Points, in no order, along strands that fork, close into loops and pass close to each other.
In the rows, zero is written as 128.
Two points are linked if the straight distance between their rows is under 157. Some points are linked to none.
J_467: [125 125 147 132 147 121 131 122 101  84 152 121 138 138 108 152 121  79
 129 144 121 151 113 134 170  86 141 112 169 172  70 153 159 107 143 169
 101 136 215 172 141 131]
J_91: [136 135 130 105 136 114  59 130 163  62 158 129 149 124  78 148 116 178
 168 170 111 108 123 131 121 117 115 135  99 116 198  87 170 168 164 132
  61 121  65 141 109 133]
J_860: [143 108 117 184 145 162 129 105 109 124  94 134 139 130 152 162 149 111
 122  60 143 145 103 137 132 150  85 137 144  94 155 151 118 104 121 170
  86 102 130 124 145 120]
J_99: [141 125 119 166 111 132 140 105 130 166 140  92 164 149 160 124 195 122
 112 157 152 130 112 176 106 196 181  67 143 158  75 150  98 139  79 157
 100  90 138  83 166 115]
J_275: [123  72 117 218 141 141 126  98 150  48 116 108 121 151 145 134  98 121
 119 131 120 124 130 134 148  97 117 112 153 105  79 144 102 143 110 142
  75  87 117 143 133 141]
J_241: [139 121 140 134 156 123 100 141  80 138 121  87 100 194 123 100 161  49
 107  86 151 106 108 134 159 185 127 160 146 129 122 191 160  75  97 146
 143 133 185 126 145 117]
J_692: [ 84 126 162 142 107 161 169 127 159 127 128 117 157 126 150  76 140 118
 139 113 147 104 122 102  76  92 149 142 108 138  73 159  78 100 135 152
 114  97 101 131 114 165]
J_272: [117 188 142 163 110 155 145 164  78 128 146 196 110  65 110 118  78 142
 169  64 102 109  97  96 111 116 108 106  91 130 114 106  90 102 189 120
 133 129 130  89  94 185]
J_718: [118 140 147  86 140 126 128 130 140 162  93 184 140 104 128 132  78  94
 135  76 147 112 100 114 104 161  95 153  91  58 163 123 145  87 175 163
 162 201 127 160 136 105]
J_16: [117  95 109  97 115 116 132  97 149  92 131 173 154 148  97 168 108 106
 134 103 164 115 108 174 133 161 144 137 147 101 165 125 106 121 185 185
 147 224 162 158 155 106]
J_304: [104 116 179 151 123 163 147 101 143 167 126 102 132 128 163  87 183 101
 133 115 172  87 114 113  77 127 154 153  94 129  72 171  66  74 155 192
 106  95 121 128 114 146]
J_400: [168 141 125  76 179 129  87 159 158 190 161 125 130  89 132 129  98 175
 144 151 105  98 168  73  77 117 102 126 104 104 192  98 207 181 131  81
 129 178  90 124  90 120]
J_503: [ 94 137 143 123 131 147 144  95 155 114 129 126 206  88 112 146 143 160
 148 155 134 126 124 167 155 106 112 125 120  96 119  92 107 121 222 178
  66 165 134 140 157 112]
J_537: [126 107 133 208 149 139 100  88 146  84 126 135 119 145 120 102  79 123
 125  76 126 109  83 100  96 129 108 141  92 106 126 128  96 137 136 126
  91  99  52 129 117 157]
J_268: [173 136  98 113 174 109 140 169 130 214 181 141  73  49 162 142  70 187
  99 101 113 115 176  78 104 120 127 107 105 126 159 123 165 132 134  57
 196 155  97 163  93 127]
J_47: [123 108 108 194 106 174 139 102 112 117  89 149 122  84 147 149 103 162
 150  71 117 148 118 166 161 110  80  99 147  88 121  94  79 131 179 133
  69 135 137  77 150 148]
J_820: [174 126 104  94 190 121 106 186 143 191 183 121 104  61 162 139  90 206
 128 146 105 117 177  82  88 113 120 119 106 140 173 104 206 173 140  66
 144 152  75 154  91 131]
J_890: [115  96  74 150  86 153 145 112  98 118 129 170 120 153 134 113  97 101
  87  73 141 151  93 166 101 169 158 133 163 138 192 141  95 172 137 108
 145 152 125  80 140 141]
J_536: [119 114 157  80 113 115 121 118 161 124 118  99 153 164  93 130 135 127
 147 179 125 117 168 116 126 144 111 146 132  68 160 144 139 153  97 132
 133 153 127 148 154  89]
J_849: [106  95 151 141  55 127 162 143 156 147 127  83 111 157 128 118 100  88
 113 169 105 166 134 131 160 159 165 113 174 168  81 134 147 111  69 127
 165  92 186 147 144 113]
J_366: [147 153 110 113 162  85 132 162 107  69 130 170 120 106 119 108 113 122
 177  78 129 150 102  94  90 101 125 128 110 155 109 100 154 131 144 129
 110 139 110 190  94 185]
J_462: [141 140 113  70 146  73 127 142 137 155 101  82 145 161 127 106 146 118
 143 193 127 139 195  72 166 110  99 115 121  68 132 129 189 130 108 102
 163 155 168 106 108  64]
J_558: [118 109 122  88  69 134 161 117 101 150 114 147 147 127 130 143 147 102
 103 115 151 150 122 206 160 140 129 112 169 128 147 138 128 129 141 162
 150 169 196 105 160 105]
J_663: [133 190 129 129 133 125 135 168  82 133 135 191 121  60 114 139  71 128
 148  84  86 140  94  89 117  87 105 120  84 104 137  95 148 117 184 126
 125 147 120 127 113 158]
J_803: [114 102  56 145 130 101  74  78 155  65 138 119  95 143  60 123  52 170
 155 174  91 143 108 110 150  99 163 115 105 147 154 100 105 195 173  94
 111 108  75 146 125 161]
J_816: [148 169 139  64 147  95 145 163 115 127 123 104 128  94 159 141 172 151
 135 183 124 144 139 141 133 106 131 109 120 172  92  94 175 127 106  99
 131 108 127 131 124 131]
J_149: [108 104 136 158 130 146 142  94 105  79 116 120 129 120 133 150 111 128
 133 132 126 160 124 149 173  59 114 101 175 147  71 134 121 127 162 158
  75 129 197 139 135 134]
J_31: [118  98  94 191  82 129 132 127 137 113 167 122 135 144 111 122 110 135
 116 177  88 133 136 197 169 109 194  80 147 162  83 110  79 165 134 111
 108  74 120  84 145 161]
J_950: [115 125 138  95  70 119 169 116 148 141 141 113 169 118 113 131 141 137
 126 199 103 152 124 189 145 112 167  86 157 141  84 112 114 147 128 137
 135 116 148 120 147 134]
J_498: [173 112 118  99 144 131 113 120 155 115 132 130 173 133 113 186 194 140
 153 135 154 123 164 167 127 197  94 109 156  78 165 110 131 125  97 147
 103 132 102 103 142  97]
J_704: [138 100 181 112 202 142 102 114 163 128 132  89 164 165 108 107 166 104
 136 174 145  91 149 135 119 173  91 153 134  99  93 171 157  87 110 166
  86 114 129 159 148  90]
J_464: [132 108 131 122 145 117 106 108 130 112 108 108  88 203 107  79 115  62
  90  92 149 104  88 113  86 202 130 170 136 108 150 169 134 123  91 100
 177 150 121 132 127 112]
J_225: [115  79  89 148  64 142 158  84 121  93  99 156 108 115 134 162  92 167
 142  91 136 149 129 170 164  86  91  95 164 102 153  95  85 155 159 149
 121 152 147  96 127 138]
J_370: [105 137 118 141 131 126 136 180 143  75 147 113 144 116 149 100 135 156
 156 147 129 132 137 108  94  83 144 125 117 187  82 101 111 140 147 112
  88  86  59 137 109 188]
J_990: [117 109 142 185 117 138 139  85  84 127 114 105 138 141 147 143 139 124
 108 133 132 167 101 165 177 120 121 109 145 147 100 152 119 147 132 160
  65 101 197 132 167 105]
J_831: [117 142 172 101 172 131 114 142 147 160 100  70 145 148 155  84 174 159
 122 193 126 108 161  86 117 130  77 145 103 120 110 129 180 124  82  92
 109  91 107 125 117  93]
J_880: [147  97  96 197  93 144 139 125 140 119 143 121 154 143 172 130 185 107
  99 120 154 111 134 164 121 159 172  86 140 150  78 156  84 135  80 148
 103  79 110  77 142 154]
J_417: [ 82 122  92 138  98 148 171 110 116 153  81 170  89  95 154 144  71 183
  92 111 115 175 153  93 140  54 110 146 120 120 177 108 130 156 132 110
 205 136 122 153 123 119]
J_121: [138 116 128  87 159 115 118 115 137 135  94 122 130 137 125 154 171 114
 134 122 164 126 159 144 175 156  68 130 161  78 133 139 166  73 112 166
 168 181 186 138 136  72]
J_885: [ 96 137 155 155 127 153 154 118 138 123 111 136 143 115 139  97 101 131
 128  90 127 122 107  91  91  92 109 159 104 118 116 135 107 107 130 134
 120 109  74 140 116 163]
J_362: [164 172 115 104 142 110 130 155 117 194 147 158  84  83 140 131 109 146
 106  92 118 105 148  93 117 115 124 129 122 133 146 118 153 103 100  64
 207 158 124 117  85 132]
J_931: [111 116 104  57  49 102 182 128 136 112 117 123 139 135  99 171 123 146
 161 181 102 136 140 160 148  79 164 110 138 106 156 123 129 146 166 179
 167 184 169 139 159 107]
J_912: [111 168 117 101 126 117 149 185 112 165 164 135  90 120 143 109 169 130
 125 135 140 119 156  90 118  88 187 136  96 207  91 134 107 141  90  89
 175  96 143 122 119 161]
J_821: [141 169 157 169 130 142 125 154 100  90 156 171 106  98 125 129 106 116
 168  62 133  97  97 113 130 117 119 115  96 143 102 120  91  83 171 137
  98 110 129 105  86 192]
J_441: [158 168 140 135 132 142 147 150  91 164 172 160 106  61 145 167 144 184
  97 136  90 132 116 169 145 100 125 107 100 175 141  75 109 123 153  85
 129 107 106  85 108 137]
J_726: [124  90  92 197 111 152 107 117 156 124 141 123 165 168 111 138 133 135
 108 151 102 156 149 144 125 155 168 122 149 115 163 152  86 199  93 116
 105  73  82 104 185 110]
J_645: [139 152 134 140 114 136 129 126  75 199 107 133 104 125 167 131 189 119
 110  68 158 122 101 151 151 163 113 130 127 154 124 145 122  76 104 135
 139 110 162  91 121 126]
J_344: [174 131 133 121 175 107  81 131 114 178 155 102 120 144  91 123 160 149
 102 145 106 127 185 115 157 155 124 150 126 102 198 147 148 169  96  67
 144 142 135  88 145  73]
J_112: [132 154 124 132 154 109 166 186  96  82 111 151 108  90 157 120 150 132
 164  87 140 160 129  98 108  79 117 138 115 172  78 119 144 107 126 136
 119 111 136 169  95 172]
J_392: [165 128 120 101 122 124 122 115 129 134 136 126 130 116 115 187 170 165
 122 151 126 136 156 167 143 151 105 129 146 101 172 101 129 144  88 110
 135 120  98 101 127 108]
J_629: [145 145 134  56 111  98 163 147 131 132 151 109 143 112 122 131 166 133
 138 199 116 140 141 174 132 118 162  80 144 165  72 106 144 122 101 115
 156 120 147 117 125 148]
J_115: [130 176 114 103 159 110 126 214 109 159 157 122  78 107 165 103 193 134
 139 122 150 132 158  59  96  95 156 160  70 194  88 116 140 140 101  94
 132 103 113 132 105 148]
J_734: [144 168 171 122 114 153 118 165 129 131 143 130  82  89 181 144 196 131
 134 119 189  98 111 107 114 148 125 130  87 163  84 118  81  66 132 145
 113  75 118  95  68 148]
J_672: [149  96 134 148 138 132 101 135  95 118 149  95 132 186 111 130 148  40
 109 111 146 134 109 165 151 192 155 129 169 149 117 190 151 109  99 166
 102 124 193 134 177 109]
J_928: [110 147 134 109 134 132 135 132 133 189  98  90 127 153 141  69 115 102
  78 132 116 121 157  89 119 130 128 176 126  77 160 160 146 135 115  74
 192 177 137  93 134  77]
J_349: [160 123 124 122 116 107  99  83 127 101 119 154 101 148  90 198 128 154
 156 102 128 122 118 104 117 166  88 140  93  86 215 107 137 158 127 128
 120 154 108 152 125  84]
J_699: [103 145 172 134 156 133 138  91 133 189  86  63 130 140 176  85 199 168
 116 170 151 110 117 118 104 166  94 140 108 120  87 142 130  95  87 133
 115  92 115 123 126  81]
J_807: [105 152 148 121 124 124 124 136 109 209 116  67  93 176 158  55 186  93
 102 127 151  91 120  81 136 147 152 153  95 130  87 168 117  81 106 112
 182 129 169  87 122 107]
J_74: [145 125 136  60 141  94 109 135 161 141 130  91 151 168  97 106 131 128
 151 204 116 119 193  88 132 139 104 124 127  80 154 126 168 158  88 103
 151 156 131 119 120 101]
J_471: [103 106 104 132  90 133 144  88 128 119  91 143  96 142 127 163  90 162
 100 120 130 154 133 111 137  99 110 156 131 107 185 122 119 167 103 112
 182 133 123 157 125 108]
J_596: [113 128 175 158 144 147 152  80 134 166 102  85 145 125 182 111 195 139
 113 148 162 107 107 146  90 153 125 132 110 131  75 152  99  89 122 176
  88  94 115 130 127 110]
J_996: [157  98 126 195 146 130 110 121 150  82 142 105 136 151 149 146 169 104
 110 121 147 106 131 150 120 154 131 117 140 127  90 157 118 121  78 150
  85  73  93 116 126 134]
J_174: [130  82  90 158  97 128 121 101 141  67 150 114 174 164  80 176 129 115
 148 143 128 129 134 162 155 140 157 108 168  95 148 143 102 160 167 193
  75 160 168 137 177  95]
J_881: [139 119  96  90 103  95 144 132 107 108 105 143  86 122 136 163 120 140
 122 134 137 155 137 151 174  89 120 108 160 148 129 125 162 119  70 120
 192 110 160 144 100 143]
J_372: [158 163 130  96 126 127 142 150 126 205 168 149 111  95 129  96 121 128
  94  84 132  84 153 109  91 139 153 135 126 140 152 137 111 110 112  76
 216 181 122  74  94 137]
J_475: [139 132 148  61 174 110 127 139 169 170 120 132 175 148 135  72 136  89
 141 125 161  80 158 121 112 174  92 136 121 100 113 131 138  68 118 139
 174 188 114 121 111 150]
J_208: [134 150 157 144 158 135  95 120 129 179 168 104 141 123 104 123 151 155
  95 153  97 129 147 137 129 130 138 158 104 136 170 146 136 176 111  82
 119 118  94 110 166 106]
J_811: [193 177 141 170 138 137 105 170  94 132 161 161 110  99 132 188 155 125
 122  96 126 119 101 165 128 173  94 103 113 144 141 108 110  91 136 124
  91 104  88  86 104 150]
J_449: [156 149 103 140 141 155 115 133  87 197 123 131 131 128 135 148 164 120
  99  71 125 149 112 137 132 175 129 134 141 141 190 147 126 126 101 109
 136 118 132  73 166 122]
J_774: [134 117 171  80 204 139 111 146 172 119 149  97 175 141 147 117 170 111
 147 180 163  82 149 128 104 160 101 131 140 154  65 141 168  71 122 162
  99 138 116 161 119 131]
J_332: [128 115 141 164 174 161 107  96 164 112 140 132 216 100 131 132 153 127
 139 144 141 105 118 175 130 147 127 129 132 100 103 117 100 106 206 185
  39 142 100 132 146 123]
J_929: [170 133  88 117 150 138 109 141  84 191 130 127 104 132 123 147 150 123
  84  82 117 142 136 131 151 173 123 146 148 109 224 139 153 147 105  82
 166 162 160  69 160  85]
J_753: [ 89 120 115 158  81 139 136 140  99  96 148 130 130 130  87  66  73 106
 148 111  99 112 107 168 166  80 189 101 147 167  97 132  75 146 183  97
 106 114 179  84 147 179]
J_572: [142 170 118 106 160  93 144 218  93 137 118 141  93  97 172 111 183 123
 161  92 149 143 147  81  95  95 119 160  90 168  80 114 165 109 107 119
 120 115 126 160  93 145]
J_719: [ 94  79  88 152  88 158 139 105  94 151  76 100 130 161 166 134 172 126
 101 113 156 179 112 133 168 159  94 127 179 123 150 179 154 130  88 147
 113  85 191 128 182  63]
J_73: [151 141 139  50 162 117  84 134 167 160 139 136 149 138 111 120 111 142
 158 157 122  87 166  91  93 142  93 136 103  88 191  94 186 163 121 104
 126 183  98 126 105 122]
J_814: [150 131 136 134 138 108  82 100 143  58 139 149 129 131  85 181 114 158
 168 119 128 112 107 114 131 147  81 135  90  85 191  93 144 148 159 143
  68 134  90 166 117 113]
J_309: [119 108 128 130 118 121 115 110 165  80 174 109 185 134  69 167 124 107
 146 196 114 127 133 160 161 121 164 106 169 118  98 126 124 127 174 184
  79 152 161 164 161 112]
J_952: [152 106  93 142 111 105 108  67 156  69 134 173 123 131 102 128  85 130
 138 105 131 117  91 129 110 130 147  95 126 148 113  94  91 156 144  91
 141 111  79 132  78 177]
J_346: [116  73  84 120  83 145 151  98 119  93 126 182 147 141 123 165 115 107
 123  95 173 140 122 193 151 137 128 104 194 124 157 134 106 127 186 202
 128 209 186 113 155 107]
J_555: [ 88 148 106 135 106 129 145 143  95  97 145 153 130 106  85  58  68 126
 153  86  96 123 106 128 131  73 189 121 122 160 126 118  92 147 180  95
 141 131 146  99 128 186]
J_755: [104 127 136 141  72 135 144 150  90 150 149 130 113 163 123 102 102  88
  79 132 109 137 117 163 154 127 182 149 141 178 137 156 115 150 110  95
 155 114 166 102 149 138]
J_921: [127  89 108 135 104 116 113  80 129  88  91 126  98 175 106 162 117 130
 113 109 144 143 116 118 128 156 108 152 138  89 188 138 123 163  86 124
 148 129 128 158 131  85]
J_502: [137 135 115 130 138 125 128 166 146  46 129 151 137 100 143 106 106 155
 175 108 144 124 113  98  68 117 112 103 130 162  96  78 119 113 163 122
  89 119  64 149  69 194]
J_542: [104 138 170 174 145 136 139  82 150 120 148  99 176 129 138 118 136 129
 124 205 121 131  97 151 116 133 174  83 153 160  29 130 107 122 159 188
  59 126 161 151 146  99]
J_576: [117 105 141  96 140 104 134 104 147  85 105 129 112 181 107  88  86  59
 115 106 149 111  86 102  79 154 142 142 142 124 112 168 137 117 116 131
 166 148 140 188 126 129]
J_876: [105  81  82 185  73 149 131 123 102 103 138 141 125 123 130  79  96 129
 138 108 113  99 132 194 172  98 175  83 162 155  75 124  64 156 150 103
  88 106 164  65 152 171]
J_853: [102 119 115 150 118 123 165 144 113  71 116 154 106 133 143 108 105 121
 151  82 146 140 127 100 120  74 140 119 138 176  84 140 103 119 110 124
 149  91 153 153  95 180]
J_602: [116 123 131 146 126 121 116 164 162  81 153  95 139 142 144 128 130 146
 131 204 113 135 147 129 118 102 152 113 132 187  86 113 128 146 109 108
 104  56  58 143 122 164]
J_290: [104 126 123  39  72 110 173 145 146 139  99 146 139 127 120 121 118  98
 128 148 138 142 146 165 129 105 159 109 165 109 133 137 143 126 143 150
 206 197 184 127 144 111]
J_955: [ 87 116  91 174 155 132  83  92 142  72 131 116 102 131  84 119  53 193
 155 165  84 146 145  97 150  79 132 136 101 124 155  93 115 189 169  96
  95  99  66 152 146 153]
J_395: [103  89 130 186 142 145 150 114 148  42 107 100 119 128 152 137  95 139
 139 150 117 150 137 113 144  59 114 105 169 137  45 136 112 129 129 135
  86  93 145 159 119 156]
J_915: [125 146 148 115 128 149 117 112 132 177 124 130 142 125 116  92 107 113
  94  92 122 113 125 111  80 160 123 180 113  88 183 143 124 140 122 111
 165 178  89 112 139 116]
J_217: [105 101 128 146 110 143 131 107 123 148  83  88 128 160 128 143 182 155
 108 150 129 169 151 130 163 160 101 145 150  90 143 154 135 140  68 121
 128  82 155 132 165  53]
J_413: [162 149 180 152 177 133  80 141 128  78 137 123 138 117 130 163 145 130
 142 126 125 117 112 138 135 146  77 152 104 115 155 115 158 111 137 139
  54  94  80 138 121 115]
J_141: [127 121 112 219 153 141  74 101 153  87 146 131 133 130 110 118  99 152
 131  97 106 124 114 136 123 123 117 135 106 113 153 113 100 162 146 113
  70  99  46  98 139 150]
J_329: [128 149 100 130 153 116 128 163 116 132 195 151 106 105 106 108 105 165
 122 134  87 131 146 114 118  70 190 128 106 196 141 114 121 163 143  85
 158 112  81 141 122 189]
J_529: [111 121  91  96 100 103 139 141 106 151  98 118  82 143 140 144 117 134
 101 163 116 156 160 124 187  92 133 131 155 138 131 133 167 133  63  92
 211 113 170 144 124 109]
J_183: [119  90  96 154 131 180 140  97 109 145  60 118 154 137 169 158 176 125
 124  74 159 169 110 117 136 155  89 132 163  86 177 173 135 108 119 177
  99  90 162 122 169  75]
J_57: [138 144 143  62 160 124 103 141 172 140 111 158 148 119 133 133 107 137
 165 128 137 104 122  91  79 149  62 134  95  89 161  87 185 123 129 132
 118 169  89 178 102 133]
J_156: [159 145 120 105 157  95  99 140  92 148 119 108 104 173 121 102 149  64
 110  87 143 106 134 134 170 180 111 146 138 107 146 151 162  89  98 112
 178 168 172  91 126 115]
J_913: [129 149 115  86 153 121 134 161 119 153 114 114 123  82 163 153 143 188
 129 189  98 163 169 106 128  74 120 148 105 139 148  97 181 165 114  84
 133 104 100 152 126 111]
J_324: [129 129 159  84 156 118 129 139 153 151 133  96 146 173 120  61 145  68
 133 121 160  72 145 112  96 170 130 148 125 116  94 170 114  72 102 143
 170 157 125 119 119 149]
J_354: [ 97 150 149 142  94 144 144 136 100 165 150 133 108 134 142 104 149 117
 101 112 145 110 115 131 139 106 175 143  95 186 102 155  82 132 111 117
 147  89 152  93 129 148]
J_747: [107 157 132 113 113 124 145 136 108 217 105  85 118 160 157  63 149  99
  76 135 125 119 148 112 142 136 154 147 127 130 112 161 133 119 112  74
 203 162 171  64 127  92]
J_695: [123 139 120 119 120 117 125 154 100 150 156 135  81 150 112 108  85  98
  75 116 108 112 131 124 125 116 192 158 132 167 158 157 130 152 101  72
 199 142 140 123 131 146]
J_547: [125 152 178 155 133 111 139 104 134 148 158  75 131 149 147 114 164 134
 120 197 151 118 100 161 112 186 178  72 136 166  45 140 114 113  80 180
  90 113 163 130 145  96]
J_281: [126 127  97  76 120  79 147 167 128 158  85  84 102 149 137 122 124 109
 145 186 103 174 175  83 160  96 139 122 145  98 115 138 188 144  89 100
 186 140 184 143 135  79]
J_570: [101 132 122  79 124 103 161 158 141 143  72 111 131 124 144 114 130 117
 144 143 126 172 156  89 118  72 115 143 132  94 111 142 175 140 106 135
 155 145 151 185 144 100]
J_817: [149 148 184  87 182 122 104 143 147 129 151  94 140 128 161 129 199 111
 135 155 179  75 137 148 115 177 122 115 113 173  66 122 137  61 123 159
 101 129 114 116 107 135]
J_867: [115 148  91  86 122 102 135 139 122 125 133 151 142  99 101 108  86 142
 149 129  95 155 114  91 104  71 159 149  97 110 164  98 154 182 161 114
 136 166 101 158 132 149]
J_528: [113 107 101 118  98 126 169  99 132  68  84 166 100  97 139 158  86 173
 159 111 134 169 126 132 149  57  99  90 160 122 121  89 111 135 150 142
 140 142 148 142  99 161]
J_968: [140 155 159 151 151 149 135 141 101 125 109 192 129  85 137 169 100 110
 143  75 135 133  98 138 149 124  64 116 121  99 116 132 126  54 191 181
 110 160 163 154 108 141]
J_531: [126 178 181 109 147 122 121 107 116 184 122 105 158 109 129 119 162 152
 115 169 108 129 120 151 132 125 130 141  84 114 140 116 145 160 123 111
 100 122 125 119 159  87]
J_45: [112 132 152 123 169 115 117 148 139 133 113  68 106 159 136 110 157 137
 120 179 115 122 155  83 142 120  97 154 120 127 102 149 175 114  54  83
 133  67 116 158 129 102]
J_22: [136 128 124 132  91 144 135  94 167 129 121 170 135  93 141 164 100 180
 115 126 132 130 118 119  79 146  68 119 136  99 154  81 104 134 116 108
 147 132  43 138  79 138]
J_166: [157 178 190 104 151 143  93 178 134 147 142 109 118 109 171 141 175 132
 130 136 152  81 121 112  96 165  89 139  83 167 116 109 137  75 132 126
  95 105  74 109  92 140]
J_714: [121 152 115  87 141 103 141 160 122 143 106 134 140 105 135 114 118 122
 147 128 110 157 138  89 105  66 131 156 104 106 135 118 172 158 120 115
 129 146 119 168 140 127]
J_147: [136 140 141  62 146 112 123 116 169 148 108 176 148 116 122 125  98 110
 147 100 153 101 111 111  88 164  87 125 113  91 140 105 142  98 136 138
 159 187 104 166 105 137]
J_917: [132 126 162 192 165 172 132 104 127 148 119 150 170  87 165 133 151 120
 151  99 145 102 110 155 109 142 119 128 117 122  78 131  75  58 217 194
  65 139 124 118 115 150]
J_455: [105 111  88 125  92 107 159 162 149 127 133 139 100 161 114 102  71 121
 132 169  85 171 148 102 111 117 197 128 157 182 105 127 109 167  86 107
 195  89 112 184 122 172]
J_195: [ 95 120 149 168 127 152 145  90 118 134  79 145 105 116 134 118  71 137
  97  66 120 142  87  68  99 113  73 178  90  81 164 133 129 118 129 134
 150 122  94 157 125 113]
J_665: [127  85 131 114  37 123 150 146 142 131 128  85 100 185  93 155 118 107
 134 191  90 163 163 141 164 195 167 133 164 109 172 132 147 154  95 139
 154 140 202 109 171  65]
J_740: [164 158 146 171 141 128 103 136 103 107 156 167 122 128 112 143 114  90
 143  52 138  96  85 143 121 158 123 126 106 126 129 132 102  93 148 151
  99 123 101 112 106 174]
J_103: [175 190 155 129 136 121 119 157  87 153 167 154 110  91 127 161 167 130
 120 109 113 111  97 175 147 133 132 112  96 172 132  94 121 106 138 115
 114 111 123  79 114 145]
J_586: [135 125 116  82 136 106 121 134 119 140  93 122 120 167 123 124 138  81
 114 109 158 127 148 148 161 174 105 146 146  74 173 144 159 109 125 136
 182 200 185 102 147  80]
J_339: [120 104 124 121  71 110 153 160 177 134 145 102 114 154 107 121  73 107
 143 197  66 174 147 109 142 137 197 126 167 163 113 117 130 153  82 121
 171  85 129 161 147 146]
J_832: [157 132 137 128 119 141 116 123 145 101 129 144 128  92 136 190 126 192
 124 153 123 137 140 139 121 133  74 132 134 110 177  77 126 142 118 110
 117 109  54 126  95 118]
J_559: [147  80  87 163 137 129 104  87 161  62 132 138 177 165 105 153 129 103
 137 101 147 119 115 148 120 164 147 110 157  77 153 143  97 158 150 182
  79 150 122 143 162 112]
J_202: [102 143  61 105 112 111 146 144  99 117 146 171 134  87  71  54  68 151
 145 107  76 147 108 110 101  73 196 125 112 150 152  98 111 176 196  93
 161 158 120 122 117 173]
J_525: [ 98 128 108 148 111 152 159 102 141 136 119 175 110  74 136 148  60 203
 114 116  99 161 133  74  97  92  89 127 107 117 156  75 107 156 156  99
 167 136  68 150 104 149]
J_685: [136 138 158 203 133 182 149 124 104 151  93 159 129  87 171 151 143 126
 144  75 141 121 107 138 115 143  70 111 119 104  90 145  80  44 192 186
  86 119 128 118  95 146]
J_432: [119 104 122 113  46 123 145 160 113 139 150 120 107 167 101 124  96  77
  96 169  91 161 115 183 154 165 189 142 167 144 166 142 134 168 122 114
 146 146 182 100 165 117]
J_154: [130  95 127 120 146 125  99  84 166  99 129 161 169 154  90 138 107 105
 146  93 160 103  91 136 104 189 115 147 114  77 173 120 108 132 174 175
 107 180 102 168 151 109]
J_636: [139 152 140 146 115 156 135 125 114 201 152 143 139 105 125 111 138 129
  85  70 126 117 120 139  97 155 147 157 125 134 167 145  94 127 120 105
 164 151  88  80 139 142]
J_440: [132  94 145 112 196 142 113  98 154 120 117 123 145 145 118 147 152 101
 124 127 164 105 143 132 132 158  81 156 172  91 102 161 148  54 113 184
 141 158 152 172 132  85]
J_207: [157  87 122 127 116 103 117  67 149  64 116 169 114 158 116 129 101  71
 121  69 166 106  79 133  97 160 139 107 142 148 101 137 115 119 126 122
 155 130 128 166  83 150]
J_274: [150  97 106 213 149 173 129  96 117  91  93 138 137 108 169 161 136 131
 139  71 129 143 123 149 151 123  83  98 162  97 114 126 100 120 163 165
  44 121 143  97 144 137]
J_259: [103 137 153 150  81 154 154 120  77 169 124 145 111 121 165  99 161 104
 120  72 172 107 103 142 135 124 154 139 103 177 107 166  79 100 138 153
 132  98 189  88 114 145]
J_425: [136 143 165 150 174 122  95 129 120 107 125 108 112 139 125 146 140 131
 122 126 125 123 123 112 148 116  93 166 102 120 146 142 158 122  81 113
  97  73  94 150 127 117]
J_844: [109 176 182  90 146 135 130 109 137 161 121 123 194  88 141 118 158 162
 135 169 115 123 107 157 126 119 122 133  80 117 133  91 146 142 176 141
  68 137 114 133 152 106]
J_466: [133  93 126 182 112 137 120 110  74 132 145 104 135 169 143 129 143  71
 103 128 147 153  94 153 163 164 148 104 169 179  91 183 141 121 114 172
  66 106 213 132 175  99]
J_19: [134 153 154 102 149 120 108 150 143 172 152  71 111 184 122  59 175  79
 118 132 154  78 146  72 119 155 134 155  99 135  99 168 113  91  84 115
 166 133 118  89 115 147]
J_492: [129 105 128  98  61 109 140 130 120 118 111  98 117 184  86 169 141 139
 149 177 107 133 171 136 153 155 150 140 137  92 184 151 134 164 102 138
 149 154 172 122 166  67]
J_415: [ 98 107 133 139  90 123 159 150 133 110 123 108 110 157 140 117 116  98
 117 135 140 142 132 113 137 108 153 116 165 166  65 163 127 103  66 130
 164  85 168 164 122 146]
J_261: [130 164 154 121 134 134 135 144 102 161  86 181 113  85 140 168  99 104
 131  71 134 141 106 123 155 114  69 136 107  71 150 132 162  71 169 176
 140 171 168 162 126 101]
J_600: [104 155 114 111 121 126 142 190 101 162 161 144  77 144 133  76 109  93
 103  99 135 107 150  76  95 104 208 161 105 184 129 168 116 145 108  73
 212 135 159 121 117 149]
J_355: [140 121 137 108 132 135  69 128 150  98 158 134 128 118 101 173 131 219
 148 190 103 117 164 119 120 117 116 149 104 118 214  99 159 184 130 106
  94 112  58 134 105 107]
J_67: [121 123 153 112 168 127 111 124 147 102 174 119 173 144  80 163 129  73
 140 186 121 134 126 138 153 125 163 122 166 154  67 140 151 104 145 180
 106 161 190 183 162 112]
J_564: [130 154 128 124 147 130 138 130 106 146 151 133 121  74 133 158 132 192
 108 176  77 154 133 148 163  60 136 129  87 157 160  78 139 165 163  91
 120 104 108 118 139 126]
J_781: [130 100  47 108 109  95 101  79 166  78 131 145 130 113  71  98  83 159
 167 147 113 141  93 112 102 114 163  93 115 165 121  86 107 179 181  89
 123 117  67 143  82 189]
J_271: [125 126 126 133 102 120 128 119 157  91 151 108 171 112 115 137 140 155
 126 194 109 132 131 182 141 109 150 105 143 134 110  98 111 155 142 121
  95  90  84 109 129 148]
J_590: [ 92 127 125 206 158 156  80 112 145  78 127 106 119 104 117 114  81 182
 140 131  98 128 137 128 148  90 108 138 103 115 127  84 108 159 173  91
  60  87  54 103 148 149]
J_93: [144 114  91  90 101 104 167 123 118  83 104 194  90  98 133 161 103 153
 147 111 132 159 117 148 142  83 116  87 160 150 129  99 133 122 114 134
 183 122 146 141  73 167]

How many points has the smallest loop of links through each point below? Write none if it is on no loop.
J_747: 16
J_816: 12
J_570: 24
J_417: 10
J_536: 17
J_531: 22
J_354: 5

A fork is a point with three links, a tip a point with one. Leave the first point through the second and follow the links. Name the first fork or tip that comes.
J_274, J_47: J_281
J_281, J_529: J_217
J_241, J_156: J_734
J_166, J_817: J_149
J_844, J_503: J_147
J_685, J_917: J_449
J_149, J_395: J_542

Name the points in between on the shortest way along the links from the first point to the second, in order.
J_602, J_811: J_271 J_950 J_629 J_816 J_913 J_564 J_441 J_103
J_807, J_441: J_19 J_324 J_475 J_147 J_57 J_73 J_74 J_462 J_281 J_570 J_714 J_913 J_564
J_629, J_912: J_950 J_271 J_602 J_370 J_502 J_366 J_112 J_572 J_115
J_354, J_917: J_259 J_645 J_449 J_929 J_344 J_208 J_531 J_844 J_503 J_332
